Each row is a point on a tangle of strands that fork, close into loops and nearly touch. The rows are in no order.
Two points are linked if the straight distance between their rows is under 89.2. Some points are linked to none.
fizap: 3 -8 -9 -16 1 58 10 27 41 -4 35 7 -10 -13 -14 -15 1 17 38 4 16 -1 20 -20
 -10 -8 -17 -37 6
vamut: -6 15 -2 39 -29 -29 11 -46 -39 -24 -4 -17 2 48 18 30 -10 -33 -25 6 -17 8
 11 -8 17 11 17 34 30
Pomeb: 9 -33 -19 -26 27 -13 11 -6 5 24 -1 33 17 -16 46 -27 23 20 28 8 -3 85 -18
 -25 -3 12 -19 -13 -3
tinob: -11 4 24 -18 19 14 -29 41 36 13 2 -3 -37 -58 -53 23 -15 11 -13 -33 33
 -50 -3 -30 -36 4 6 -15 -14
Kun: 16 -12 -5 -21 23 10 7 -23 16 6 0 -19 -3 20 -3 -29 -12 10 9 13 3 22 5 -30
 12 -6 23 -6 23
laf: 1 18 -7 -9 -24 30 16 9 -7 -26 -2 -17 -2 36 -34 10 27 14 -22 17 7 -63 -13
 25 -35 -34 -7 23 -42
Tesu: -26 2 -26 -10 18 33 41 23 13 -39 8 3 16 15 2 10 -12 -30 23 -4 -8 22 -11
 -29 8 -37 -2 -14 -37
goro: 3 -26 -6 -16 29 -40 4 -3 1 8 -5 -7 13 8 26 0 -8 -16 -1 -5 -21 53 4 10 10
 39 19 1 4
ropel: -7 46 17 39 -52 34 -1 12 -17 -23 3 -31 -1 -3 9 49 15 6 -35 -20 -6 -62
 -24 -22 -30 -32 -17 -30 -13
Lenel: 8 12 34 20 -11 -5 -34 4 5 3 1 -5 -10 -47 -3 33 -1 9 -27 -62 -8 -8 -11
 -38 -42 -25 23 -48 -10
dar: -6 30 -2 -20 8 26 -23 17 2 1 -27 -12 -14 -16 -51 19 6 25 -34 -2 28 -68
 -26 -3 -29 -27 -4 12 -36
Sipin: 14 -19 0 -6 13 -5 11 -45 5 3 -8 -36 -11 29 -3 -24 -32 -4 -13 4 -9 0 26
 -24 1 7 45 7 32
zoma: -16 -35 15 -23 13 62 7 27 51 5 39 -9 -1 3 -30 -27 -7 14 24 15 37 -7 23
 -33 4 -6 -9 -25 -6
kef: 34 20 8 6 -45 9 15 14 -2 3 21 -35 -2 47 -11 13 4 21 -30 20 5 -49 10 34
 10 21 -22 20 19
zirel: 10 -28 -1 21 -17 -44 0 -17 -18 9 1 3 -14 -5 18 3 -10 -2 -4 -25 -35 46 15
 41 -38 46 35 -11 0
vuka: -1 -46 -15 -27 18 -53 32 -35 -5 11 -10 23 10 7 50 29 -7 -26 2 35 8 26 -7
 -3 46 29 6 23 47
Pefil: -4 -3 -3 3 18 -27 -17 22 -8 9 -2 43 -27 -44 -28 -24 2 -2 47 -10 -7 13 -2
 40 -32 10 1 -6 -17
vokup: -2 -19 21 45 -9 -27 -14 -45 -27 1 -7 -6 3 -1 28 2 3 -8 -26 -45 -40 52 23
 -21 -36 7 51 -19 -9
mepog: -1 -10 13 -13 23 -32 -26 27 14 18 -12 -21 13 3 9 -2 -4 -3 -19 -12 -22 25
 20 23 18 49 23 -7 -4
Negu: -21 3 1 -18 22 -26 -44 -33 -12 36 -45 -2 -9 -9 -1 3 8 10 -29 9 -16 12 -4
 -9 26 12 53 0 16
fen: -13 17 12 -21 17 26 -20 34 22 2 -9 -14 -23 -26 -62 19 -16 9 -21 -11 37
 -71 -9 -8 -17 -7 3 2 -18
rarel: -7 -8 -12 -2 -2 -18 41 -62 -11 -16 13 14 -16 23 21 18 -14 -16 15 38 -10
 4 5 -25 32 -15 19 24 50
setav: 13 -1 21 -13 13 -1 -12 8 14 18 2 -27 -19 -5 -26 2 -18 10 -18 -22 4 -25
 13 -23 -15 26 29 -18 13
zemub: 11 -6 33 48 -30 -7 -14 -14 -17 -3 3 3 -2 -40 20 11 12 10 -13 -66 -23 12
 -9 -24 -59 -33 27 -59 -23
guteg: 7 23 24 64 -40 0 -4 -6 -25 -28 11 -20 -10 -13 16 40 -2 -26 -4 -51 -32
 -29 4 -21 -30 -28 9 -30 3
poze: -10 34 -2 33 -13 -13 -2 37 -16 -32 10 3 13 12 -7 49 0 -32 9 -17 -26 3
 -12 21 17 -15 -20 -9 -16
Rep: 24 25 -25 3 -39 48 20 -26 6 -18 12 -18 0 35 4 6 7 31 -9 27 15 -25 -5 1 8
 -40 -21 3 17
meliv: 0 5 -8 -19 27 22 -12 4 17 10 -3 -4 6 9 -5 -21 5 24 4 5 5 29 -4 -39 23
 -12 0 -22 5
dit: -5 -34 4 -5 17 31 8 50 7 4 -1 32 -6 -42 -27 -78 -4 17 56 -2 34 19 0 26
 -41 26 -33 11 -28
guku: -1 -9 32 -3 -1 5 -2 30 17 9 34 -13 -21 -10 -28 2 -8 3 -3 -31 0 -20 10
 -19 -39 20 20 -39 -13
sipab: 4 -26 14 -21 18 -23 28 35 30 -1 9 -19 5 26 -1 -14 -33 -28 17 7 2 -3 23
 20 31 36 -6 15 0
vun: 25 -46 4 -16 -9 -8 26 12 8 14 20 -7 -1 8 36 -35 -7 18 5 -3 -9 67 7 10
 -28 54 2 -22 3
nukor: 29 -34 0 -11 -31 -8 45 -10 -2 15 17 5 -16 5 16 -45 -19 16 24 5 -1 53 -3
 28 -47 44 -2 -12 7
luf: -14 -39 -17 -34 50 -42 29 -14 1 2 -10 39 1 -13 15 4 1 -36 41 15 5 28 -16
 -10 21 7 3 21 1
geled: -33 -14 -3 -29 53 -57 -20 5 -4 25 -43 28 21 -19 21 -1 4 -32 4 21 0 24
 -15 17 54 25 1 33 0
Togiz: 4 13 -6 7 12 -46 -8 22 -8 1 5 17 -25 -11 -12 15 -9 -28 28 -6 -25 -10 17
 48 18 25 4 7 14
Ramag: 29 -43 -14 -19 4 -21 51 11 22 -1 25 14 8 2 26 -16 -18 -20 51 0 6 37 3 12
 -11 25 -28 5 6
Zufa: 19 -12 10 8 -9 -19 -2 -22 -16 14 -16 15 -53 -48 -26 -17 -15 11 16 -28 11
 -9 -11 25 -75 10 40 -19 -6
nevub: 3 -52 -26 -37 58 -23 47 -13 27 -1 -12 22 16 -4 21 -10 -10 -36 55 8 24 19
 -16 -14 11 -12 -7 21 -1
vodok: -9 -10 -6 2 21 -44 -2 34 -11 8 -7 53 -17 -41 -12 -39 -9 -14 49 -7 1 20
 -2 63 -21 34 -21 14 -26
ketud: -27 2 37 -8 -22 39 1 28 13 9 52 -12 3 28 -20 17 7 9 -17 -7 20 -39 4 -31
 4 17 -18 -51 -11
gug: -25 -19 18 -17 35 21 0 55 38 0 17 -1 24 9 -23 -33 -14 -6 18 14 29 -18 19
 9 33 19 -35 12 -12
nupo: -1 3 30 7 -7 -25 -22 44 8 13 8 -27 10 20 -12 18 -12 -3 -39 -16 -12 -7 21
 24 19 47 13 -16 -6
vovu: -3 27 -22 -14 -13 28 1 6 -13 -11 -15 0 25 33 2 0 53 29 -20 16 -13 6 -42
 -8 1 -54 -18 20 -54
sode: 3 5 8 -7 22 -42 -53 -16 -3 16 -33 20 -40 -62 -32 29 2 8 -7 -22 1 -22 1 7
 -10 -5 44 -14 17
bop: -12 -20 14 22 8 -27 -31 -40 -6 12 -25 -28 11 14 11 7 -11 -6 -47 -38 -34
 28 33 -13 -14 25 60 -2 -5
Veb: -21 34 -6 2 11 -25 -11 -12 -20 -11 -22 5 -18 1 -37 24 -6 -11 -7 13 -5
 -47 -12 28 16 -22 23 18 1
duti: -12 22 -18 -10 15 -18 10 -15 -15 -9 -8 12 -14 17 -18 16 -13 -27 8 30 -8
 -22 -8 18 34 -12 8 24 19
Tob: -5 20 5 -9 27 14 -33 24 9 22 -16 -6 11 -5 -20 -4 14 17 -9 -14 -14 21 -15
 -37 9 -6 10 -27 -18
rabiz: 11 11 10 -22 28 -17 -48 16 15 21 -20 2 -38 -72 -36 28 -11 11 -19 -40 17
 -34 -6 -12 -28 -1 21 -8 5
gezas: 8 11 18 -15 6 43 -22 33 19 20 11 -3 20 12 -21 -14 15 41 -15 28 39 -42 9
 15 17 7 -49 5 -1
pab: 19 -8 -4 28 -29 0 52 -38 -7 -14 38 -14 -31 11 -1 -14 -26 -27 27 -19 -32
 -4 35 -9 -35 13 26 7 23
Mefi: 11 -1 -11 -22 10 6 24 12 15 -8 -1 -11 26 46 7 4 -18 -4 2 29 14 2 -9 17
 36 -9 -36 21 6
Vab: -1 34 2 32 -40 2 18 -1 -24 -39 8 -30 -2 41 -20 33 -16 -27 -10 -6 -21 -42
 -11 15 -7 -17 7 15 -4
rusur: 12 49 8 32 -36 -3 -28 -33 -34 9 -13 -23 0 -1 25 33 28 31 -60 -13 -15 -18
 -20 -34 -13 -13 4 -12 18
Ketil: 6 -1 37 -14 -13 22 -19 19 11 31 14 -36 21 35 5 6 0 37 -65 6 10 -3 9 -16
 15 41 -5 -30 7
lel: 27 -46 -4 -24 3 -27 51 22 27 10 23 6 -16 -3 12 -43 -24 -17 53 5 0 18 15
 48 -11 44 -17 17 2
nodep: -14 12 -41 -18 31 15 -8 4 11 -8 -5 30 16 -11 1 -6 2 -6 31 39 18 3 0 10
 43 -29 -40 27 13
kemo: 22 18 7 5 1 -16 -30 3 3 21 0 -11 -14 -29 -8 25 -2 14 -27 -24 -12 -10 11
 -5 -21 30 22 -28 21
sanid: -13 17 -32 5 -5 26 20 -28 -10 -21 17 20 -42 -39 6 -4 14 12 34 -9 -14 6
 -3 -34 -42 -36 25 -33 8
Zela: -19 -4 22 48 -27 -40 -44 -52 -30 8 -32 20 19 -13 25 44 17 -8 -44 -34 -40
 34 8 -16 26 -20 51 -13 2
Bup: -9 -17 -42 -16 15 22 56 8 17 -34 26 19 4 -4 12 4 -5 -21 50 -1 -9 39 -7
 -23 -11 -28 -12 -11 -23
Bugaf: 8 -3 5 22 -12 -9 9 -33 -31 11 -5 25 -41 -33 -11 -21 -1 20 12 -26 -6 19
 -24 7 -77 -1 35 -34 -8
Bubeb: -9 19 -32 -16 15 -11 5 -4 -16 -4 -16 30 45 23 24 27 19 -8 -4 26 9 23 -42
 -12 46 -22 -51 30 -14
gorib: 32 -18 18 -18 -3 26 -16 5 43 25 8 -33 15 26 11 -18 -14 35 -4 36 36 3 21
 16 41 14 -28 -5 31
madab: -24 -14 2 -17 54 -56 -34 30 3 23 -32 28 21 -25 5 -7 6 -28 6 -8 -12 33 1
 23 33 24 4 17 -24
bivag: 2 10 21 33 -13 -34 -44 -18 -21 10 -13 17 3 -27 10 35 17 3 -23 -45 -35 28
 -9 -1 4 -20 35 -33 -9
Vam: 6 -36 -33 -19 -3 38 53 15 39 -26 36 20 -5 -15 3 -23 -16 -10 64 11 15 31
 15 2 -16 -16 -30 -2 -14
fone: -18 9 17 -9 -47 64 16 16 -7 -14 31 -20 14 40 -9 14 34 31 -39 10 24 -55
 -21 -17 -27 -26 -22 -21 -43
fam: -21 20 -31 0 -1 28 41 -17 -4 -51 -2 -8 18 32 9 17 -4 -24 6 -2 -10 9 -25
 -41 13 -53 4 2 -23
kolaz: -5 23 -18 11 7 -17 16 32 -8 -27 16 14 -2 6 -11 28 -17 -38 35 -10 -19 2 2
 28 16 2 -17 6 -7
Biz: -13 -29 6 -4 41 -50 -13 45 -2 11 -17 39 -1 -52 8 -63 -2 -18 40 -8 5 23
 12 56 -4 51 -17 37 -20
Fogif: 7 -16 -18 -12 -8 34 44 2 4 -10 21 15 -28 -12 -18 -42 -9 16 44 -5 2 25
 -13 -3 -63 -14 5 -28 -22
givu: -3 -31 -16 -23 -2 42 46 25 24 -16 27 24 -17 -17 -24 -41 -17 -6 63 2 11
 20 8 10 -45 -5 -11 -15 -31
teda: -9 34 8 14 -2 20 -31 -2 0 7 -7 -4 0 -19 -3 15 16 14 -17 -33 -21 6 -21
 -51 -12 -32 23 -46 -16
Vura: -18 28 18 54 -43 -33 -18 -46 -55 -22 -33 -5 14 33 11 40 16 -21 -33 -13
 -24 -3 -22 -7 11 -37 22 25 -7
pag: 25 -10 20 -17 3 29 -29 20 28 27 -4 -16 32 23 0 -36 17 48 -11 52 46 -8 2
 24 31 -2 -53 17 7
regat: -25 -10 -4 -40 36 -38 -25 -14 -4 39 -50 14 17 2 28 -8 18 -11 -20 48 14
 17 -11 16 68 19 -4 37 15
fupu: -3 -41 27 -16 19 20 -2 54 9 16 26 25 0 -20 -20 -60 5 20 33 -4 18 38 10 0
 -30 35 -22 -19 -27
vepi: 23 -27 -7 4 -15 -23 55 -10 8 -8 36 -17 -15 18 1 -6 -36 -36 35 -8 -32 8
 24 15 -9 27 14 17 20
Puzu: -17 38 -34 -23 31 43 -38 8 -4 5 -30 20 -7 -33 -41 -10 18 21 6 22 27 -35
 -12 -9 13 -32 -10 21 -8
Gesom: -7 43 2 7 -46 56 4 13 -10 -11 9 -24 3 6 6 24 41 39 -41 2 8 -53 -28 -27
 -32 -32 -26 -23 -23
tagi: 11 15 3 22 -19 11 28 -8 2 -11 28 -30 -21 11 -21 15 -27 -26 6 -31 -23 -35
 27 -11 -35 -1 28 -3 15
tun: 2 -8 -4 -4 9 -3 -6 15 -12 21 -16 28 -49 -48 -43 -42 -1 18 41 -15 21 2
 -14 33 -55 16 14 -10 -20
nus: 4 -20 10 17 10 -20 1 -41 -8 4 -9 -37 -9 21 -1 -9 -33 -17 -28 -21 -24 6
 39 -15 -21 28 58 7 14
tuvoz: -11 -35 17 -13 53 -15 -17 56 24 14 -7 14 1 -42 -3 -70 4 -7 40 -9 13 12
 19 24 0 36 -12 24 -15
rab: 11 39 23 53 -39 -11 -33 -48 -28 5 -26 -22 -7 -8 24 45 1 5 -71 -38 -7 -34
 -2 -37 -25 -15 11 -1 14
sovuf: 11 20 11 -5 -2 4 -24 10 -8 29 -16 -31 28 30 7 8 18 28 -51 4 -8 16 -7 -8
 18 24 3 -9 0
kunad: 1 20 -18 0 -6 1 27 -46 -18 -19 7 2 -22 28 -8 12 -14 -12 9 27 -8 -22 -2
 -3 25 -18 13 25 43
bunog: 15 -16 -7 -30 22 -11 -11 -28 23 22 -29 -10 4 14 29 -21 -4 3 5 65 43 1 -6
 33 65 -7 -24 37 44
vovag: -2 -43 -15 -36 43 -5 0 -21 14 12 -16 15 -37 -25 -2 -46 0 -6 50 35 24 5 5
 7 22 -1 28 22 39
noles: -30 5 -25 -1 35 13 0 50 16 -24 12 39 26 -32 -15 -4 -3 -26 38 -9 -7 21 9
 -2 -3 -7 -35 0 -45
sopob: -5 38 8 24 -14 -33 -20 -23 -29 -5 -17 -3 -17 4 -24 37 -4 -16 -25 -11 -14
 -42 -5 21 11 -11 28 8 18
levod: 19 -2 -2 3 -3 -22 -17 0 -10 11 10 8 -29 -23 0 -1 1 9 6 -15 -23 18 14 16
 -34 26 29 -21 17
Tev: 4 0 -4 35 -29 -35 14 -47 -36 -13 13 -10 -15 24 23 24 -17 -35 -7 0 -29 9
 37 -1 5 31 25 24 44
Ton: 7 7 27 40 -24 -24 -38 2 -13 -6 -3 -16 19 -4 8 38 3 -10 -36 -52 -31 16 12
 -1 -4 5 29 -37 -4
vomut: 15 10 23 18 -50 34 28 7 6 -8 43 -41 12 56 0 17 -11 10 -25 11 2 -28 15
 -10 13 19 -21 -7 22
Gokiz: 2 -17 22 -12 0 -22 23 48 32 10 27 -11 -15 9 -20 -14 -27 -18 28 -4 -8 -23
 37 35 13 49 -3 5 1
Nozu: 16 -20 0 2 -18 -29 42 28 10 3 33 -1 -26 2 -13 -20 -27 -22 41 -8 -25 -3
 22 46 -19 44 3 8 -1
zekon: -11 -11 -10 -10 38 31 -22 28 34 -2 2 15 66 -21 11 -39 -7 11 17 29 35 7 7
 -2 43 -11 -64 38 4
nager: -2 -12 19 13 -3 -44 -43 -37 -14 18 -28 34 -24 -54 -13 27 13 10 -18 -38
 -20 7 4 9 -13 -12 59 -31 1
Sadel: -24 29 -28 -6 2 0 7 -3 -23 -10 -22 17 32 28 6 24 25 -2 -12 15 -7 18 -50
 -12 32 -42 -24 23 -40
rifo: 7 23 3 15 -26 2 17 -4 -27 -30 -13 -30 -5 48 -29 17 6 -6 -22 8 -11 -55
 -20 20 -24 -27 11 33 -27
vin: 15 -16 34 70 -37 -26 -26 -41 -32 1 -10 9 0 -23 45 11 19 -5 -22 -70 -35
 35 23 -23 -47 -28 36 -41 -17
Zevof: -8 -11 18 -28 -27 69 10 12 25 1 32 -11 10 32 -25 -2 27 44 -29 33 53 -54
 -7 -8 -15 -28 -33 -8 -32
beni: -36 7 32 6 -47 59 21 23 2 -10 57 -17 12 45 -9 23 12 3 -23 6 21 -41 -8
 -16 1 3 -26 -34 -24
nepov: 7 8 -32 -14 16 26 -19 -10 13 -6 -14 25 29 2 6 -17 16 27 16 60 36 -6 -12
 27 41 -39 -59 40 5
susul: -4 30 25 50 -44 -7 -18 -15 -45 -21 -32 -25 27 31 10 30 30 -1 -40 -26 -27
 -13 -33 -13 -6 -44 10 5 -38
suruf: 6 7 -16 -7 14 -43 -2 20 3 10 10 16 -9 -8 12 2 -12 -29 24 18 -17 1 27 50
 40 48 -16 18 32
mot: 32 -12 19 1 -35 26 19 -10 34 9 37 -42 13 51 5 -4 -24 23 -13 25 20 -6 22
 -5 29 9 -17 -11 37
minuv: -27 -1 -24 -18 -4 58 32 28 22 -39 3 4 40 29 -20 1 0 -11 -9 28 25 -15 1 8
 12 -41 -39 10 -57
Fudig: 13 23 -4 1 -21 32 28 -8 14 -11 23 -32 -25 11 -33 13 -30 -11 4 -7 -4 -60
 19 -10 -15 -7 8 1 26
giti: 15 -23 5 25 -48 -24 13 -30 -28 16 -1 0 -23 -11 12 -19 -19 19 -18 -20 -15
 40 11 53 -71 56 24 -15 1
pev: -13 45 -23 -18 13 14 -36 -18 -14 18 -35 22 -11 -14 -23 7 27 37 -15 16 13
 -14 -33 -22 16 -35 9 -3 -4
zage: -3 17 -24 -7 16 -18 6 -1 -11 5 -1 26 29 2 33 20 19 -8 6 11 -10 45 -23
 -25 43 -5 -31 -3 14
Rimu: -28 -24 -10 -13 4 65 18 24 50 -23 12 4 48 14 -11 -8 -11 4 4 42 53 -6 9
 -7 27 -37 -50 6 -40
Fatig: -16 -11 18 -8 55 -30 -26 56 16 9 -15 16 21 -23 -13 -24 -1 -19 15 -13 -8
 23 5 16 18 26 -10 12 -29
tisa: -6 23 37 37 -44 13 -20 4 -23 -2 -13 -29 31 30 -1 28 28 18 -58 -23 -19
 -19 -35 -29 -18 -34 6 -11 -47
kobig: 0 24 37 65 -34 12 -2 -30 -19 -28 -12 -37 -8 -6 11 37 -16 -32 -31 -53 -9
 -60 13 -54 -44 -41 8 -15 -9
tuz: 6 6 0 38 -34 -15 28 -56 -41 -4 10 27 -45 -25 13 -15 1 5 22 -20 -23 22 -6
 -13 -72 -8 25 -22 7
todiz: 8 -13 -3 -37 25 -17 -26 -15 -3 28 -44 2 19 9 29 -19 19 16 -13 62 27 4
 -18 35 59 1 -27 48 19
lole: 4 34 25 15 -10 4 -28 12 6 -5 -4 -5 -17 -46 -13 51 -7 5 -36 -44 1 -45 -21
 -23 -30 -32 5 -31 -8
naper: -22 12 -29 -23 53 28 -39 0 1 11 -28 25 -11 -35 -36 -30 14 4 28 22 23 -17
 -5 -11 32 -25 7 22 9
Bez: -9 -24 19 -24 49 -13 -33 46 37 24 -20 -11 37 -12 25 -50 2 -4 -6 12 25 13
 25 29 51 51 -26 31 10
Moma: 17 -5 -13 1 -37 13 55 -8 -10 -8 34 17 -23 1 3 -31 -13 10 42 -7 -10 39
 -15 12 -55 4 -13 -18 -3
fuf: 4 23 20 58 -36 -40 -37 -64 -43 2 -25 1 -13 -12 18 57 3 -10 -54 -30 -11
 -27 25 -10 -3 -11 35 6 31
vos: 8 19 -2 -26 28 -4 -40 22 6 24 -33 -6 5 0 -12 -21 8 14 -12 26 19 -26 8 30
 36 23 -10 21 12
kalo: 2 14 48 36 -21 -6 -28 12 -4 -8 -5 -29 17 12 -17 37 -15 -14 -52 -51 -12
 -29 0 -8 -10 -13 30 -28 -23
Vizu: 28 17 -4 17 -39 -2 14 -45 -35 -10 -6 -32 16 63 29 3 27 27 -43 24 -9 6
 -14 -15 6 -11 -7 34 7
rupu: -17 10 21 66 -37 -42 -24 -43 -47 -26 -18 0 14 8 31 46 7 -36 -20 -37 -36
 22 -2 -18 20 -29 32 -5 4
muzul: 28 34 4 21 -44 0 -8 -24 -36 -2 -5 -24 4 36 13 12 43 39 -47 14 -14 -24
 -20 -5 -15 -10 -7 16 2
gagu: 17 -44 -14 -28 25 -35 22 -11 8 20 -1 15 25 5 61 -3 10 -1 11 1 -7 80 -13
 -20 9 30 1 -4 3
gomu: 22 16 -14 -10 -1 -6 -3 10 14 12 11 -9 -11 13 0 -1 -12 -4 11 31 1 -17 27
 45 46 32 -26 21 47
kudof: 6 -7 0 14 0 -35 10 13 -6 -11 6 -12 27 26 39 28 -1 -30 -19 -20 -24 61 -5
 -15 19 32 4 -2 -5
taliz: -30 23 -6 -10 21 -14 -53 -21 -18 32 -38 30 -8 -28 -16 12 23 19 -12 13
 -12 7 -26 -21 32 -18 34 -6 10
kod: 22 30 1 -6 -17 -11 -5 4 -7 4 1 -24 -12 27 -17 10 -13 -1 -18 12 2 -39 13
 35 19 29 -2 16 29
mabip: -2 -18 -3 -28 36 -14 -34 -28 1 38 -36 -12 -25 -21 -3 -17 7 15 -14 0 -6 8
 8 -18 1 25 63 0 24
Der: -12 -16 -25 -23 51 16 -20 -7 13 5 -16 22 -27 -36 -20 -41 0 -7 53 35 33
 -18 14 14 35 -18 -1 35 39
Devu: 12 27 11 49 -28 -35 -30 -44 -29 -9 -4 1 -24 -17 0 51 -10 -22 -27 -32 -23
 -34 24 9 -12 -2 33 -10 38
sof: 26 -16 30 41 -50 -20 5 -24 -19 13 9 -5 -20 -20 11 -6 -14 14 -24 -46 -15
 16 19 21 -88 39 25 -31 -6
zap: -29 -28 2 -23 22 70 1 28 50 -9 26 3 29 7 -19 -24 -9 6 11 19 47 2 16 -30
 26 -25 -31 -18 -27
kadi: -20 38 -41 15 -18 37 20 -24 -15 -34 14 -1 -21 -17 19 15 18 -1 17 -13 -20
 -5 -5 -42 -11 -49 14 -35 8
niza: 1 7 25 6 -23 0 16 37 6 -2 32 -29 19 50 -8 18 -13 -13 -21 1 -11 -7 9 5 18
 31 -15 -8 -3
rera: 11 13 -9 10 -22 -18 11 -37 -32 -12 -10 -21 17 57 21 17 0 2 -34 17 -4 13
 -7 1 28 6 1 32 20
Vup: 18 -16 37 25 -31 -6 8 0 -1 13 32 -15 -20 -17 -3 -1 -8 8 -12 -41 -12 -7
 14 -15 -71 26 26 -39 2
zokis: 4 4 -24 -20 16 -10 15 13 0 -7 -17 15 49 34 15 13 6 -8 2 32 16 -4 -30 27
 33 -22 -62 48 -22
dife: -28 29 -39 -13 40 11 -8 15 0 -15 -7 43 14 -24 -9 4 9 -22 31 13 -2 11 -3
 0 25 -26 -26 10 -14
guf: -13 12 -23 -16 -24 57 30 18 1 -39 1 -10 14 34 -23 3 22 3 -15 31 18 -34
 -6 13 -13 -45 -20 14 -52
pozot: 6 25 -34 -16 5 60 -11 19 31 -2 21 15 -8 -28 -10 -7 9 25 31 10 23 -10 24
 -10 7 -12 -32 -17 22
lefub: 14 33 -15 7 -39 53 32 -19 3 -20 18 -30 -10 24 -8 9 -14 8 -5 2 3 -44 8
 -25 -10 -30 -8 -12 22
Vubul: -41 -2 -13 -7 20 37 7 56 29 -29 35 34 52 -12 -6 -8 -8 -24 18 11 15 -1 18
 -1 15 2 -64 8 -29
Suv: -4 -27 29 -16 14 10 7 41 20 8 30 4 -15 -7 -32 -28 -1 7 20 -16 -1 9 6 -9
 -29 19 10 -30 -24
vusa: 21 9 -16 -17 -14 18 16 -12 5 -10 -3 -13 12 46 2 -3 0 21 -7 36 14 -6 -19
 10 27 -29 -22 23 8
baso: -9 -58 7 -12 40 10 7 46 26 5 2 19 -1 -42 -9 -89 -1 0 58 3 38 10 14 24
 -16 25 -24 38 -17
fune: 2 -41 2 -33 39 -16 -20 -6 5 29 -30 -17 -39 -27 -6 -51 0 10 10 -4 8 11 13
 13 -19 39 58 4 10
Pazim: -5 43 -4 0 -10 22 -19 -3 -6 -16 -23 -14 -16 -20 -32 38 2 8 -34 -17 8 -69
 -34 -15 -36 -46 6 -1 -16
kapa: 10 -40 -22 -32 33 -17 15 -22 3 19 -5 50 1 -31 37 -32 19 14 54 29 24 65
 -17 -14 7 9 -22 4 21
fef: -16 -17 -27 -3 28 46 -3 36 45 -29 24 29 63 -27 8 -22 -15 -7 28 24 34 8
 17 -1 26 -8 -74 21 -5
daro: 3 2 -12 6 1 -18 -7 -15 -18 18 10 17 -15 -19 17 -8 16 17 6 -10 -32 52 -5
 -14 -15 13 23 -26 15
gev: -16 -4 14 -5 55 4 -43 49 21 12 -13 9 56 -30 12 -54 -1 2 4 10 19 1 8 7 47
 27 -52 44 7
muz: -23 -36 -13 -16 28 -64 42 -28 -13 1 -12 36 10 -6 31 36 3 -39 17 22 -7 28
 -19 -17 29 19 11 19 17
des: 29 4 -23 -18 -10 23 -5 -19 12 2 -7 1 7 26 6 -14 29 50 5 64 32 -13 -11 38
 18 -48 -42 38 -1
natir: 15 5 -23 0 -2 -23 15 -17 -8 1 20 17 12 15 46 28 7 -6 11 20 -14 51 -5 -7
 40 15 -24 2 42
kulo: -11 34 8 55 -51 29 0 17 -23 -34 13 -23 -3 -17 16 57 -1 -21 -6 -41 -22
 -47 -7 -15 -21 -34 -5 -43 -11
bupuf: -25 41 -44 9 -27 52 34 -10 -12 -46 3 -5 6 18 18 18 16 -12 2 7 -10 2 -17
 -31 10 -55 -9 -18 -17
Zusiv: 3 -25 -16 11 -13 -43 36 -54 -20 -12 25 16 -20 22 24 14 -15 -31 13 20 -31
 17 21 -4 16 25 22 30 52
gedal: 3 15 -10 -23 9 -12 -29 -23 -15 28 -33 -18 11 19 13 1 8 19 -39 22 -6 15
 -11 7 37 16 21 13 19
Gamep: 21 -16 -18 -18 13 -28 23 -23 8 5 8 9 6 15 37 13 -15 -15 16 31 7 23 2 12
 47 19 -14 14 44
dud: 11 13 -18 0 -7 12 8 -32 -7 1 18 9 -34 -19 16 -14 13 32 16 -19 -19 22 2
 -48 -34 -12 24 -34 23
maru: 13 -61 -7 -39 37 -4 24 -17 22 14 -18 6 -32 -21 7 -70 -8 -2 57 20 27 27
 -4 14 -5 2 20 17 12
Rizu: -9 37 13 33 -35 6 3 41 -16 -28 8 -15 10 29 -24 42 -3 -21 -15 -10 -15 -39
 -12 34 9 -11 -24 0 -25
vama: -4 29 38 12 -20 9 -22 16 -10 11 -8 -31 15 25 -19 29 14 19 -61 -20 -3 -30
 -25 -22 -14 -9 8 -18 -29
daru: 3 -33 4 -33 38 -2 14 32 38 3 -1 -8 6 -1 0 -33 -22 -21 40 17 17 6 18 11
 34 8 -19 18 6
Por: 5 -54 0 -34 32 -12 9 -13 0 21 -30 -1 -33 -18 4 -70 0 2 28 8 18 41 -8 17
 -23 27 41 7 0

A fork is a point with three links, a tip a point with one. Leave the first point through the second and follow the links. Name the first fork or tip that comes.
Ton; kalo: bivag
gev; zekon: vusa
poze; kolaz: vomut
bupuf; fam: vun
Togiz; kolaz: pozot

How many points has the smallest loop of links through each point below? Write 0 if it is on no loop.
bivag: 9
Veb: 15
kemo: 8
pev: 11
Lenel: 11
Mefi: 0
